Points, in no order, along strands that fork, close into loops and pass close to each other.
(in the rows, 128 means zero)
Points whose rows are less than 144 apart are linked; no others are.
q_471: [140 160  69 126 139 106 151 127  96 187  71 117 124 112 150 156 153 156
 145 156 133 157 137  84  59  57 216 129 160 144 161 152 160 162 147 130
 139  86 156  67 114 120 144 131]
q_427: [ 92  74 148 111 148 102  74 119 164  95 149 146 109 180  24  85 121 141
 173 159 133  99 112 110 125 144 127 163 117 117 135 104 127 166  82 141
  70 163 154 166 135 115 143 138]
q_884: [142 119 128 146  62  87 123  89 137 131  97 131 161 148  72 113 112 145
 140 112 159 111 103 132 121 122 113 154 111 126 179 135 124 192 154 184
  90 179 156 158 114 101 111 101]
q_955: [ 89 143 102  82 138 112 172 164 190 132 168  61 136  96 186 132 174 133
 148 137 153 155 168  85 117 133 147  94 109  72 114 117 142  98  83  84
 142  78 113 140 132 124 144 171]
q_518: [159 154 125 130  64 132 180 142 160 156 107  83 136 131 145 132 112 138
 103 105 128 143 155 111 130 112 119 123 113 133 145 137 132 144 164 154
 138 126 119 129 124 130  90 133]
q_714: [117 126  73 168 161  79  73  95  56 150 116 132 168 137 145 126 165 138
 145 159 121 130 144 154  67  92 136 121 192 150 160 106 150 141 150 128
 138 121 139 102 110 136 155 120]
q_952: [137 101  83  85 162  99  93 131 135 127 145 118 121 119 145 145 175  95
 141 166 121 138 142 176  86  97 165 100 167 151 156 116 114 100 131  79
 161  94 124 103 151 144 149 177]
q_909: [ 93  91 156 145 187 150  87 120  82  81 194 142 127 113  85 145 136 157
 156 152 124 113 134  92 149 138 113 110 168 143 122  92 172  71 127 115
 140 123  90 158 107 126 196 106]
q_306: [134 188  89 170 175 144 183 135  38 133 100 158 165 157 148 173 149 191
  80  99 110 200 120 121 121 128 196 143 151 135  73 145 150  83 132 118
 109 109 127 137 121 112 123  97]
q_814: [ 83  83 125  92 131  95  75 138 197 119 157  95  86 152  63 110 153 118
 166 153 124 137 146 109 107 116 158 141 127 136 159 100 114 145 100  77
 109 112 150 137 130 118 136 169]
q_451: [137 112  91  97 178 120 127 113 129 127 126 152 127 133 131 162 173 127
 148 170 143 139 134 168  90  78 181 109 132 141 152 140 109 122 124  95
 142  95 137 121 146 130 138 158]
q_285: [111 110 113 104 118 116  55 135 145 147 144 101  96 105 164 105 132  53
 136 160  96  86 142 164  96 125 123 107 171 151 146 139 119 135 130  94
 152 114 126  58 140 164 129 175]
q_790: [141 124 101 126 105 100 100  95 106 148  93 159 151 148 125  99 131 106
 127 128 135  87  76 145  93 133 158 161 122 113 153 152 110 184 110 151
 107 153 161 114 133 118 111 119]
q_573: [134 164  74 146  66  89 134 120 104 168 107  88 207 135 194  80 147 111
 112 114 109 148 147 160 119 128  93 131 154 137 140 123 128 136 162 148
 141 132 127 130 122 134  88 129]
q_314: [ 94 197  90 144  91 105 172 161 106 146 145  66 207 122 220  70 178 136
 113 109 104 195 161 161 162 163  60 122 136  74  69 102 127 102 141 101
 139 127 100 155 121 133 112 141]
q_248: [158 143 164 120 127 147 149 138 121 137 105 147 123 154 139 118 102 106
  94 114 132 111  91 131 116 159 141 147  69  85  90 158  93 140 104 167
 104 149 130 145 136 120  82 114]
q_826: [113 136  76 140  99  65 100 105 120 155  99  96 177 156 134  99 159 149
 145 151 141 133 133 124  71 103 143 160 141 101 177 114 126 176 134 142
  91 138 161 138 102 114 127 133]
q_255: [106  91 107 101 154  85  55 128 157 118 131 135  91 167  81 115 163  92
 130 171 117 118 127 156 107 134 163 145 143 151 141 108  91 143 100  92
 107 130 161 110 149 129 128 182]
q_479: [ 80 139 140 118 197 154 103 136 107  93 181 115 147 119 146 150 156 119
 142 160 144 115 116  73 136 180 154 124 135  81  84 118 141  56  68  99
 132 100  94 156 124 137 155 140]
q_711: [178 124  97 120 114 127 177 114 144 142 102 124 129 105 134 158 126 141
 121 121 140 144 122 155 116  59 141 106 130 189 172 156 109 145 193 130
 169 110 124 120 129 132 122 127]
q_41: [154 127 116 161 122 120 180 100  98 125  97 159 153 132  86 147 120 191
 157 112 155 145 103 115 120  83 146 138 116 131 147 142 149 150 152 168
 105 147 144 153  95 105 143  81]
q_649: [105 180  78 127  83  96 179 183  97 178 121  63 163  93 210 112 166 164
 136 118 102 199 179  81 123 114 122  99 178 118 106 115 182 104 161 105
 180  78 116  88  92 118 156 125]
q_725: [119 162 100 122 132  98 162 152 111 155 117  98 160 123 154 141 171 166
 127 116 116 193 161 111 104 113 161 133 137 114 117 115 147 115 129 114
 132 102 145 124 115 116 138 132]
q_682: [146 105 166 135  96 132 135 122 189 100 138 146 100 150  59 129  86 116
 113 112 144 106 124 146 168 140  87 143  90 140 143 133 102 162 140 155
  92 179 130 171 153 113  86 115]
q_895: [141 158 150 145  99 156 196 154 182 148 165  54 146  78 168 139 112 134
 118 105 146 159 188  98 159 120  64  93  96 106 121 125 153 102 130 126
 154 105  95 143 114 128 116 130]
q_940: [122 118  95 142 109  79 100 118 113 136 107 148 111 186  85 138 142 123
  97 117  91 180 134 159 120 124 176 146 154 190 149 113 125 137 166 109
 127 135 160 115 139 107 103 127]
q_861: [110 118 181 146 161 179  61 125 100 119 163 125 117  91 130 107 108  85
 167 166 126  61 128  86 138 156  98 118 152 101 124 134 151 121  93 139
 128 129  98  86 119 154 161 129]
q_891: [159 108 100 121 121 117 141 113 136 143 103 111 103  77 140 145 128 127
 143 139 130 115 131 146  97  63 148  96 149 190 188 138 135 146 181 108
 170  93 137  75 114 132 150 130]
q_575: [106 107 175 140 165 148  88 128  98  86 156 165 109 137  87 148 128 154
 141 145 114 112 117  78 159 164 145 130 144 132  97 125 170  85 112 124
 106 142 117 134 128 131 182 118]
q_482: [117 135  63 109 134  77 133 133 125 185 110  80 138 114 159 140 177 147
 146 158 135 162 162 113  61  66 181 109 166 142 159 119 146 141 147 118
 161  76 141  73 115 120 151 146]
q_284: [155 109 120 146 165 119 138  94  92 105  86 212 160 137  79 146 125 187
 166 129 171 119  96 144 114  94 146 133 111 127 139 139 142 159 130 161
  96 157 133 173 120 121 147  97]
q_503: [144 181 149 160  86 150 167 129 131 141 140  84 170 128 185 105 101 102
  94  95 135 123 137 144 137 158  46 122  77  78 113 138 116 126 122 181
 118 164  79 164 134 148  69 117]
q_875: [117 103 153 104 146 124  90 128 200 109 164 112 134 141  76  87 121  97
 173 159 185  85 121 151 130 130  89 142  84  88 150 118  72 159  82 144
 107 142 114 177 155 122 113 171]
q_354: [157 156 138  87 171 157 200 163 131 131 127 124 147 136 183 142 135 117
  97 120 148 143  96 122 109 138 175 124  77  56  69 161  93  92  79 139
 137  97 107 159 144 137  99 145]
q_423: [149 170 147 158 112 161 162 137 133 177 116  68 166  82 197 112  93 102
 124 119 157  93 120  87 109 128  89 113  97  78 117 153 137 140 105 182
 147 138 100 111 103 162 100 107]
q_413: [126 109 178 145 162 156  93 106 129 108 154 144 147  91 106 109  92 122
 190 158 170  45 115 114 135 119  48 114 115  85 160 126 134 156  93 178
 116 149 110 139 111 153 150 121]
q_128: [117 121  87 102  99  81 124 163 165 139 155  77 126 126 180 104 166  95
 108 125  97 188 192 168 139 121 104  81 161 149 134  92 129 101 159  75
 181  99  99 102 141 126 135 166]
q_624: [147  97 110 116  82 103 134 129 204 122 153  70 130 112 149 120 127  94
 121 111 127 138 169 171 138 110  73  97 134 171 185 110 102 143 173 120
 175 121 110 136 130 142 106 150]
q_548: [143  83 166 129 109 132 106 111 180  78 144 150  99 134  38 131  94 120
 140 113 132 109 118 159 163 118  78 127 117 169 174 115 103 157 159 125
 121 165 131 172 149 126 122 119]
q_782: [123 123 133 180  94 107  96  98 105 139 123 129 156 129  97  94 103 140
 144 119 132  92 116 110 115 125  78 142 132 121 158 116 160 179 140 184
  96 172 138 144  93 122 133  90]
q_899: [ 80 129 126 112 153 143 150 160 150  93 193  88 137 104 150 160 169 154
 141 111 120 177 161 100 180 158 120 117 125 120  92  77 147  67 113  73
 146  84 102 177 136 127 165 140]
q_774: [154 130 118 134  70 101 163 104 148 120  82 154 128 174  61 122 102 150
 116  97 154 121  89 121 128 128 148 172  91 129 159 135 109 193 134 175
  82 168 166 166 139  85 101  97]
q_599: [146 151 143 108 166 169 185 145 130 118 143 127 155 128 156 164 138 137
 100 116 146 161 137 144 155 138 130 120  93  99  81 138 100  68 118 122
 135 118  85 170 143 141  99 133]
q_622: [142 125 161 131  74 144 157 141 181 117 115 121  87 152  83 147  87 122
  71  89 107 156 138 118 164 140 128 138 108 145 120 133 113 135 155 137
 109 157 142 141 150 116  79 122]
q_195: [112 159  97 119  87 100 153 169 132 164 131  75 127 115 196 108 141 111
 102 113  97 182 182 116 124 124 115  95 165 135 108 114 151 104 162  97
 192  89 114  88 115 143 131 149]
q_362: [ 98 157 118 110  88 117 208 166 190 128 129  55 156 118 143 132 157 186
 137 111 128 201 167  89 135 124 109 135  96  74 113  87 129 115 104  93
 103 102 134 177 115  94 128 130]
q_721: [164 156 159 144  69 151 138 104 123 162  72 148 116 104 148 100  70 108
 111 109 140  63  77 105 128 135 126 149 101 119 140 176 113 195 122 188
 124 157 149  81 111 120 106  83]
q_401: [109 168 120 133  73 110 191 154 191 130 120  58 155 140 120 117 126 171
 105  90 117 197 167 119 156 129  97 145  91 107 109  96 123 123 145 128
 102 134 129 185 129  86  90 113]
q_672: [152  68 147 123 110 133 126 132 193 104 128 129  41  94  73 145  94 115
 134 127 113  96 121 149 133  93 127 110 128 213 181 132 115 153 180 100
 137 120 159  95 136 117 146 124]
q_351: [147 150 132 132  81 130 158 145 154 155 111 109  92 138 142 139 110 126
  77  85  91 157 135 101 134 138 154 133 121 146 104 141 134 128 146 126
 131 123 145 104 123 130 101 118]
q_187: [164 115 131 125 174 134 153 108  97 103  88 216 143 143 101 138 125 156
 141 129 173 124  88 170 120 116 161 131  89 103 119 157 103 148 115 164
  95 152 131 173 148 133 121 106]
q_492: [ 94 116 106 141 111  83  70 122 140 133 143  90 156 161 112  88 165 117
 135 144 135 135 144 129  92 138 119 149 144 113 147  86 126 159 120 129
  96 151 150 136 123 128 129 142]
q_755: [113 110 108 102 152 109  74 129 138 117 136 150  87 170 109 140 162  72
 103 144  89 150 135 176 129 156 168 131 163 172 112 119 101 105 132  80
 137 128 146  91 162 141 118 173]
q_350: [104 134 196 164 152 175 104 135  99 134 147 120 128  88 137 123  98 125
 138 138 132  83 129  65 130 154  95 116 132  93 105 125 174 105  98 163
 116 136 103 106 103 155 160  92]
q_837: [130  71 158 117 199 156 116 111 127  90 145 172  86  86  67 160 130 165
 187 153 158  91 118 104 131  82 145 104 139 152 161 137 148 123 125 106
 146 103 124 123 113 128 194 110]
q_587: [101 126  96 128 183  99  95 124  79 123 154 130 140 153 158 164 193 135
 122 153 103 183 160 153 123 135 162 126 174 153 117  90 156  68 136  74
 156 100 122 123 137 147 157 143]
q_896: [ 94 143 116 138 152 143 172 139 108 103 177  87 152 108 153 169 172 179
 121 101 111 197 162 125 182 160 105 118 152 137  84  89 163  45 138  83
 149 104 101 181 129 112 156 121]
q_629: [156 179 106  94 115 131 231 167 180 145 122  74 167 106 193 140 146 148
 107 115 157 178 158 123 144 118 121 103  77  74 101 148 101 102 102 127
 151  89 100 174 144 128  99 154]
q_434: [150 169 124 138 156 139 179 133  75 126 107 177 135 171 129 173 149 157
  70  92 108 194 110 143 131 141 189 147 119 123  67 151 126  81 147 132
 119 130 118 148 149 127  96 108]
q_395: [157 159 133 128  87 161 183 155 120 164  99 125  75 132 154 163 115 139
  62  95  93 166 127  82 134 125 195 129 135 152  92 166 143 120 162 127
 136 107 130  65 127 138 104 117]
q_252: [138 121 100 134 156 103 139 106 115 156  79 141 120  99 116 146 135 180
 152 158 137 120 131  96  68  56 199 129 126 160 170 140 157 168 147 134
 122  94 164  84  92 113 172 103]
q_908: [152 179 110 139  53 107 191 133 175 143 103  64 186 127 151 125 120 166
 105  95 128 179 148 136 146 108  99 146  96 113 141 118 101 140 153 149
 140 126 124 173 123 113  78 122]
q_583: [114 176  78 138  93 112 197 161 105 156 122  72 164 118 179 125 155 188
 121 112  92 219 175 106 129 123 144 128 151 127 105 104 163 102 164 109
 141  94 131 127  95 103 126 115]
q_948: [ 99 110 109  95 171 122  94 130 176 133 153  95 122  92 126 123 148 119
 188 176 166  99 133  84  85 107 143 110 124  85 144 129 124 146  82 107
 123 108 135 119 126 137 152 166]
q_669: [129 120 142 160 159 143  67  96  29 123 122 208 121 130 126 123 116 101
 140 145 105  72 109 180 138 142 111 128 171 154 133 128 125 126 134 146
 140 152 125  84 123 158 153 108]
q_266: [135  90 189 116 169 167 107 127 108  83 129 216 104 121  66 120  87 153
 175 150 146  63  86 112 171 135 111 131 119 113 116 138 148 135  73 149
 101 147 112 136 135 139 167 114]
q_976: [118 107 177 105 187 164  83 110 137  98 160 139 154 103 108 113 112 108
 194 183 176  39 116 130 131 121  71 127 104  84 151 132  89 126  54 152
 126 130  87 151 140 154 146 163]
q_302: [132  99 128 133 166 138 132 111 122 135 111 145 107  83 105 155 130 170
 175 153 161 106 134  83  97  68 164 119 134 144 161 144 155 149 149 125
 133 107 156 103  97 122 186 110]
q_938: [125 116 143 144 198 135  59  93  33 105 149 197 139 119 119 143 128 128
 173 175 124  88 116 152 118 127 122 109 177 147 137 127 136 100 115 134
 137 131 108 108 133 157 176 122]
q_972: [145 146 139 143 120 122 174 116 120 125  92 145 132 153  89 152 118 195
 112 104 130 162 120  87 123 100 179 143 107 125 108 149 146 140 139 143
  89 136 142 158 112 105 134  96]
q_946: [112  79 168 108 166 143  70 116 145  82 143 195 111 155  43  90  95 152
 187 162 149  62  89 115 165 140 107 140 121 114 142 122 145 155  76 151
  86 152 126 147 149 124 153 120]
q_111: [147 171 115 152 132 155 171 132  75 155 122 118 150 111 177 143 137 139
 118 108 104 169 158 130 126 121 120  98 158 147 101 133 157  90 170 138
 167 116 100 107 105 140 126 119]
q_874: [129 107 153 131 106 129  93 125 146 103 108 202  88 189  55  86  91 114
 111 118 123  86  78 136 146 182 125 181 105 104 106 131 115 170 108 164
  72 205 151 157 155 104  93 113]
q_311: [138 188  94 168  77 118 161 129  79 171  97  74 206 136 185  98 130 139
 102  95 115 156 142 119 114 123  96 142 136 100 121 136 137 138 154 187
 134 144 122 139 100 130  84 106]
q_47: [115 127 106 111  95  82  99 141 172 129 148  88 129 160 132  97 156  76
  97 128 111 161 170 159 133 157 111 126 124 139 118 100  95 107 131  98
 132 134 133 136 156 153  94 172]
q_235: [131 197 129 144 100 157 178 160  82 142 109 112 122 164 141 150 124 152
  49  77  72 203 118 105 139 162 169 147 126 119  50 139 139  83 147 132
 120 134 116 129 143 107  80 106]
q_549: [110  95 160 150 182 145  53 109  63  82 179 145 153 114  91 123 144 127
 178 176 120  95 130 138 146 127  74 104 166 151 137  88 135  83 111 130
 137 137  91 139 128 146 185 128]
q_330: [131 107 141 117 155 132 155 119 146 135 113 153  98 139  87 168 127 160
 123 124 137 157 132 105 115 119 180 139 113 135 129 139 127 125 134 125
 110 123 155 138 136 117 136 129]
q_237: [114 182 107 107 118 132 223 173 168 140 140  73 152 103 181 149 154 167
 125 105 142 181 153  88 135 137 147 106  97  83  90 124 143  89 104 105
 146  78 113 152 122 122 125 141]
q_456: [124 165  61 123  37  57 143 146 137 159 120  61 194 140 195  65 168 124
 120 117 105 194 180 160 132 119  91 121 159 129 137  97 129 139 156 118
 154 119 119 131 114 118 108 142]
q_700: [104  66 129 101 127 106 120 146 198 105 173  53  99 112 113 126 150 134
 125 123 114 174 196 130 155 122  99 101 153 173 155  78 128  91 156  60
 163  99 116 150 141 119 154 137]
q_735: [121 193 120 139  96 137 172 150 118 134 143  78 206 126 218  89 136 127
  99 103 118 150 151 159 150 170  69 121 108  75  83 122 119 102 117 150
 138 146  87 165 128 156  79 138]
q_176: [161  94 131 125 157 145 121 107 128 125 124 148 107  79 131 135 103 115
 166 155 145  68 115 160 120  81 110 100 138 172 173 147 113 155 144 117
 163 108 126  95 113 136 166 125]
q_911: [153 153 156 147  76 143 203 149 201 160 129  46 120  86 145 146  91 135
 127 111 145 147 178  80 144 105  83 103  96 143 145 128 151 136 153 124
 141 106 112 119 106 115 103 115]
q_705: [109 120 102 129  72  72 103 128 153 140 112 114 119 191  99 114 150 105
  86 113  73 182 158 160 131 144 148 141 152 167 118  90 101 131 167 106
 115 154 155 136 145 117 101 155]
q_863: [118 134  82 109 162  88 129 125 129 150 116 112 146 146 136 138 168 144
 139 145 140 168 137 123  87 112 187 142 124 101 133 114 117 117 107 102
 117 105 139 132 129 125 124 153]
q_840: [141 108 196 128 172 180 130 117 148  94 145 165 123  89  88 114  63 140
 182 142 171  54  99  95 173 119  61 118  88 106 141 142 134 151  80 169
 111 146  96 141 120 136 142 115]
q_198: [140 110 160 127 111 150  97 112 133 120  97 204 118 125 106  78  58 123
 166 121 150  19  62 128 148 146  77 163  98 104 159 153 136 191  85 178
 103 166 151 109 121 119 133  99]
q_205: [145 140 160 155 136 158 120 111  71 142  96 175  91 121 141 145 100 114
  96 116 109 101 102 111 138 152 155 127 140 134 102 159 144 141 140 144
 123 137 131  66 126 144 126  99]
q_460: [141 118 140  98 114 143  96 119 154 122  85 196  99 148 132  91  75  85
 129 124 140  33  61 150 136 158 121 176  90 119 140 155  88 192  89 157
 108 162 167 102 141 114 104 122]
q_157: [102 171 122 116 131 153 179 170 130 122 139 106 137 160 160 145 149 159
  78  84 104 189 127  96 140 189 166 132 101  83  42 114 132  62  85  98
 101 114 121 174 140  95 112 126]
q_810: [123 116 119 128 151 126  58 113  85 132 141 170 121 170 140 125 140  64
 107 153  94 116 120 197 116 160 145 145 169 163 117 144  93 108 134 107
 127 133 141  88 164 170 118 161]
q_215: [128 132 103 120 194 120 135 118  82 114 156 151 178 143 157 164 184 146
 141 142 121 177 144 190 141 121 143 107 137 144 107 115 112  60 139  96
 144 107 103 162 137 145 157 135]
q_82: [162  99 138 111 102 147 145 137 191 127 118 140  47 100 101 151  90  95
 111 115 116 101 126 154 149 106 150 113 118 186 164 155  92 147 171  99
 158 121 140  82 149 130 113 142]
q_807: [ 95 131  89 151 171 107 120 120  68 127 145 129 152 142 147 169 191 170
 125 119  96 215 170 132 123 117 150 122 180 171 120  83 176  82 159  81
 146  95 131 141 109 109 158 112]
q_667: [124 143 180 159 155 189 148 134 107 129 158 108 120  93 172 156  93 118
 115 117 131 116 136  91 148 156  94  99 108  97  82 143 153  80 114 143
 146 125  82 129 116 161 137 116]
q_511: [122 118  73 138 128  74  81 112  96 157 104  94 139 104 153 109 157 119
 159 165 130 121 140 138  51  72 136 109 187 147 176 122 159 163 154 124
 159 110 154  79 106 131 149 148]
q_443: [126 119 160 119 155 164 113 123 147 134 106 147  97  99 131 122 101 113
 152 146 153  62  88  86 120 134 141 139 101  75 104 155 134 165  67 151
 107 126 143  94 119 121 143 121]
q_465: [156  97 110 166 127 114  97  80  71 125  79 211 114 122 105 134 100 142
 138 115 118  92  92 162 126 110 114 129 154 201 169 138 145 179 169 142
 136 151 169  89 111 103 161  72]
q_236: [138 148 127 153 129 147 197 133  95 140  92 124 108 123 118 187 123 201
  95  97 119 190 125  59 125 101 188 140 129 152  99 141 183 102 171 129
 117 112 138 118  98 107 152  87]
q_842: [166 140 139 144  47 135 145  95 139 159  81 133 116 122 126 119  74  91
 107  89 147  66  86 144 135 133  93 159 111 143 181 171 111 187 151 175
 137 157 149 102 138 120  87 109]
q_276: [129  79 172  93 201 173  95 117 125  85 158 165  94  82  83 153 119 138
 187 169 151  63 113 113 162 106 123 100 131 141 153 138 124 101  96 114
 148  97  99 115 137 141 184 148]
q_520: [148  90 143 145 102 127 106 100 112 106 108 199 113 134  61 128  97 151
 133 118 128  92  98 144 140 115 116 145 131 168 147 135 152 170 156 142
 105 168 157 130 130 121 149  94]
q_438: [161 152 176  93 148 178 165 167 133 126 116 145 122 163 175 120 117  85
  73 126 144 126  84 124  97 179 161 150  67  56  59 151  88 102  67 159
 117 123 107 156 161 115  69 131]
q_606: [143 108 127 123  67 124 110  94 158 131 133 124 118 102 113 103  85  75
 136 117 156  32  87 176 136 135  69 142 117 149 209 150  96 197 130 160
 136 151 144 118 133 131 100 132]
q_894: [103 113 106  77 146 113 120 145 184 137 159  67 110  99 147 130 162 113
 160 163 157 135 173  93 101 106 147 105 133  93 140 122 132 115  94  89
 145  81 130 123 126 132 146 173]
q_374: [127  88 164 148  98 137  97 124 125  95 110 197  85 153  57 102  81 153
 135 113 125  86  88 108 150 163 111 157 125 129 120 128 150 168 117 157
  89 185 160 131 132 107 127 101]
q_158: [134 112 123 108 120 108  81 104 136 133  95 199 107 166 124  85 115  77
 118 136 126  70  62 167 105 167 166 179 111 109 138 160  82 191  93 142
  95 152 182 100 159 115  96 138]
q_99: [149 153 145 154 134 167 158 132  80 149  97 179  81 120 142 164  94 145
  78 100  94 141 101  94 126 136 186 138 124 151  67 170 152 116 151 138
 115 137 137  68 121 119 126  97]
q_321: [ 74 136 177 131 191 170  63 150  82  90 181 146 125 149 115 115 143 104
 144 166 130  96 112  66 135 194 136 146 137  78  69 114 140  68  39 123
 104 126 100 147 139 137 162 135]
q_935: [107 116 176 125 176 159  83 140  92  89 160 175 106 159  99 135 121 120
 129 144 121 109  99 114 148 180 137 148 122 105  76 122 137  92  75 130
 107 152 104 142 149 135 151 119]
q_98: [152 110 154 137 158 152  89  80  68 113  92 227 116  92 126 131  82 107
 168 134 135  42  80 166 156 107  93 120 146 161 159 146 119 154 127 149
 135 151 132  77 111 146 157 109]
q_103: [132 116 114  97 153 116 121 146 127 119 140 149 107 162 136 161 158  83
  81 120  92 167 146 194 157 138 171 111 137 165 105 130  83  72 144  81
 153 119 117 122 180 156  98 171]
q_448: [182 135 152 111 110 156 169 120 156 127  83 169  87 142 127 127  80 100
  77  96 141  98  79 151 150 134 152 155  68 115 120 176  76 176 130 159
 111 149 152 128 161 114  86 111]
q_499: [121 136 170 145 144 179 169 149 150 107 201  75 150  66 157 152 122 147
 143 120 154 137 170  91 177 126  52  92 102 113 116 113 156  81 118 118
 155  99  77 177 107 131 142 134]
q_857: [145 151 160 151  94 155 146 114 125 177 102 109 129  77 165 114  79  97
 127 130 154  60 109  87 119 117 103 119 110 104 153 151 145 181 127 179
 142 139 136  71  99 148 117 104]
q_185: [138 129  75 129  86  70 126  97 116 156  97 111 165 142 113 116 156 143
 130 137 146 140 124 146  76  73 160 140 141 159 188 126 125 174 161 144
 118 133 161 135 118 111 125 131]
q_969: [129  86  89 102 123  99 102 143 142 129 143  88 112 103 155 131 157 108
 129 141 105 161 165 170 104 101 128  81 179 179 149 112 137 104 169  81
 181  84 114 112 136 133 158 151]
q_452: [110  85 136  86 139 118 106 140 225 104 154 111 104 164  65 100 135  87
 150 153 156 112 120 131 123 131 135 150 105 111 154 119  71 164  86 108
 108 141 150 150 148 117 103 185]
q_207: [111 119 139 166 106 111  75  88  90 140 117 146 161 132 121  80 111 105
 149 135 143  80  92 128  97 146 106 153 142  97 148 126 142 168 114 168
 100 176 153 123 115 138 125 111]
q_632: [135 112 155 153 107 153  89  86  99 125  97 189 126  88 129 100  59 103
 173 125 142  24  80 149 147 123  65 131 131 137 167 150 129 174 122 168
 147 169 131  82 113 144 149  85]
q_190: [ 83 129 140 111 148 128 119 157 139 119 163 112 110 175 119 130 155 133
  98 112 109 165 128  96 117 181 162 154 116  84  55 103 128  82  85 102
  95 122 139 156 137 111 117 140]
q_545: [142 113 183 155 108 175 115 106 103 114 121 176 100 116 112 130  71 113
 111  97 115  93 113 122 165 158  84 125 123 151 116 157 143 138 158 156
 119 167 116  98 123 141 113  94]
q_775: [ 86 138 142 123 182 172 147 153 123  84 184 119 137 114 152 183 152 145
 129 119 145 150 139  75 160 175 137 107 118 106  89 113 150  46  82  92
 135  87  97 166 115 137 156 134]
q_889: [129 131 128 111 110 116 111 159 174 127 158 100 119 142 160 114 137  57
 104 127 111 136 153 147 133 157 134 114 128 111 111 132 108 102 106 105
 142 115 109 114 151 158 104 174]
q_217: [ 66 108 131 112 167 112  57 146 123 115 166 136  99 191  87 129 170 119
 114 153 115 149 129  93 121 183 180 165 144 116  91  94 141  89  75  87
  85 126 143 144 141 128 149 146]
q_595: [138 180  91 157 144 122 180 129  52 147  77 152 146 149 130 187 150 222
  96 111 109 219 129 108 111  97 189 150 142 160 106 142 166 115 182 141
 123 118 145 138 106  96 125  96]
q_450: [101 179  71 121  74  72 160 166 129 153 138  63 174 123 193  76 188 138
 113 111  98 216 187 161 164 153 101 119 141  98  84  81 131 112 144  92
 137 111 120 152 121 116 128 142]
q_597: [118 102 158 116 159 148 117 132 155 123 134 146  95 126  99 139 116 143
 144 146 149 102 117  91 122 134 157 136  97 100 122 142 135 144 104 130
 108 132 145 136 119 120 142 126]
q_275: [126 159 146 146 154 170 159 137  74 155 136 125 130 102 179 157 129 129
 102 114 112 136 142 100 133 144 139 112 142 115  78 155 161  83 137 136
 155 122 103 110 105 168 137 105]
q_326: [165 116 138 119 116 116 152 101 141  99  97 196 153 173  68 120 113 139
 118 100 170 130  84 165 142 127 136 147  83 112 129 131  91 158 135 180
  91 193 140 199 160 116  89 114]
q_240: [ 95 117 117 147 135  75  34 110 101 118 123 142 152 202  78  88 160 121
 132 133 116 134 128 129 103 164 132 171 143 110 119  92 131 148 100 122
  66 167 146 155 125 122 123 138]
q_659: [110 104 129 123 110  83  79 113 158 118 126 156 131 204  56  78 119 118
 139 140 141 105  96 138 116 165 130 173 109 106 138 104 107 175  98 141
  73 173 169 165 134 108 111 134]
q_219: [125 109 153 110 100 142  85 155 166 139 161 104  75 126 154 114 109  57
 107 142 100 103 153 150 129 155 113 103 142 136 126 145 117 124 136 104
 147 121 116  70 151 162 103 159]
q_352: [137  96 113 166 141 110  85  98  65 142 115 165 116 122 121 127 129 133
 145 150 105 106 122 144  92  92 131 129 180 184 176 122 156 154 172 134
 143 134 149  97 106 128 162  92]
q_331: [164 109 146  97 114 154 159 117 190 110  86 173  61 108 101 158  77  96
 116 115 148  88  98 163 167 109 148 128  95 154 145 172  68 160 145 120
 133 132 158 107 154 117  97 131]
q_473: [136  80 128 113  97 101 134 145 221 112 152  54  96 102 110 127 126 116
 137 124 124 148 177 147 136  85  90  88 134 191 186  95 113 135 179  83
 160 104 120 148 132 108 139 147]
q_189: [127 119 110 112 144 121  58 126 125 131 140 145 122 130 155 110 142  59
 132 166 116  75 109 184  95 134 133 129 157 135 134 140  90 135 107 113
 135 121 132  71 153 168 119 184]
q_692: [136 193 141 116 111 173 204 183 114 126 120 117 119 162 160 138 118 150
  44  80 100 188 104  83 116 175 148 137  88  70  25 144 124  83 109 135
 112 141 107 141 144 108  82  99]
q_484: [164 133 127 149 134 154 161 107  81 142 112 144 141 114 157 156 113 144
 122 114 128 132 122 157 136  95 124 112 139 152 135 151 128 127 185 146
 154 137 109 125 106 145 124 109]
q_417: [ 79 150  80 135 150 116 151 142  77 120 160 102 145 114 185 142 204 173
 121 119  96 213 178 136 161 149 133 113 184 156  91  74 181  54 154  57
 162  76 112 155 118 103 172 111]
q_719: [133 126  69 131  90  54  98 112 102 151  89 117 133 166 115 123 154 131
 112 132 104 164 140 167  83  99 169 141 177 190 185 114 124 154 175 115
 136 118 176 102 130 106 109 127]
q_431: [120 197  88 179  84 129 182 147  84 169 116  70 197 111 183 104 141 179
 128  99 106 178 145 109 127 125 102 140 137 101 101 111 157 109 156 157
 142 130 120 142  79 116 120 106]
q_611: [145  74 162 127 111 153  97 115 169  87 138 168  66 118  73 130  77 102
 142 119 124  71 106 169 172 115  77 117 135 197 187 131 106 154 156 116
 132 141 140 116 134 117 138 128]
q_944: [133 126 134 109 195 152 168 126 120  90 162 154 143 130 132 195 159 135
 115 123 132 178 137 165 178 140 140 115 107 131  90 128  95  45 133 107
 137 115  89 182 152 142 129 142]
q_305: [145 106 122 120  89 125 108 121 194 123 154  93 113 111 107 108 108  68
 124 133 142  82 127 166 116 121  85 117 110 153 193 138  91 165 141 128
 140 126 131 119 134 139  96 165]
q_636: [130 114 157 121 150 166  90 105 114 125 129 126 115  68 161 122  97  81
 168 161 134  49 117 134 110 112  94  95 143 123 146 156 117 140 110 134
 152 121 115  79 121 170 145 146]
q_847: [115 118 157 103 154 145  88 132 182 107 188  84 144 118 111 100 122  97
 178 161 174  71 130 128 133 124  52 125  91  77 149 110 100 138  65 145
 119 131  91 171 146 146 126 165]

A fork is a point with three links, a tip a point with one. Leave the first point through the second and follow the links. Name the first fork or tip that comes.
q_549 / q_938: q_972
q_352 / q_714: q_276
q_236 / q_595: q_217
q_314 / q_450: q_583
q_438 / q_248: q_351
q_219 / q_889: q_659
q_826 / q_185: q_755
q_583 / q_431: q_503
q_423 / q_857: q_700
q_700 / q_473: q_423

A tip is a point with one link. Name the tips that can be reached along the links from each point below, in the order of the rows.
q_705: q_276, q_103
q_735: q_503
q_305: q_423, q_700

A piece is two or more points that can be reached from each other along the links. Count, over all rows, the pieces, the separate loops (a circle has one, a figure eight two, a Y none), the forks (points with three links) and the tips (points with one).
pieces: 5
loops: 3
forks: 7
tips: 11
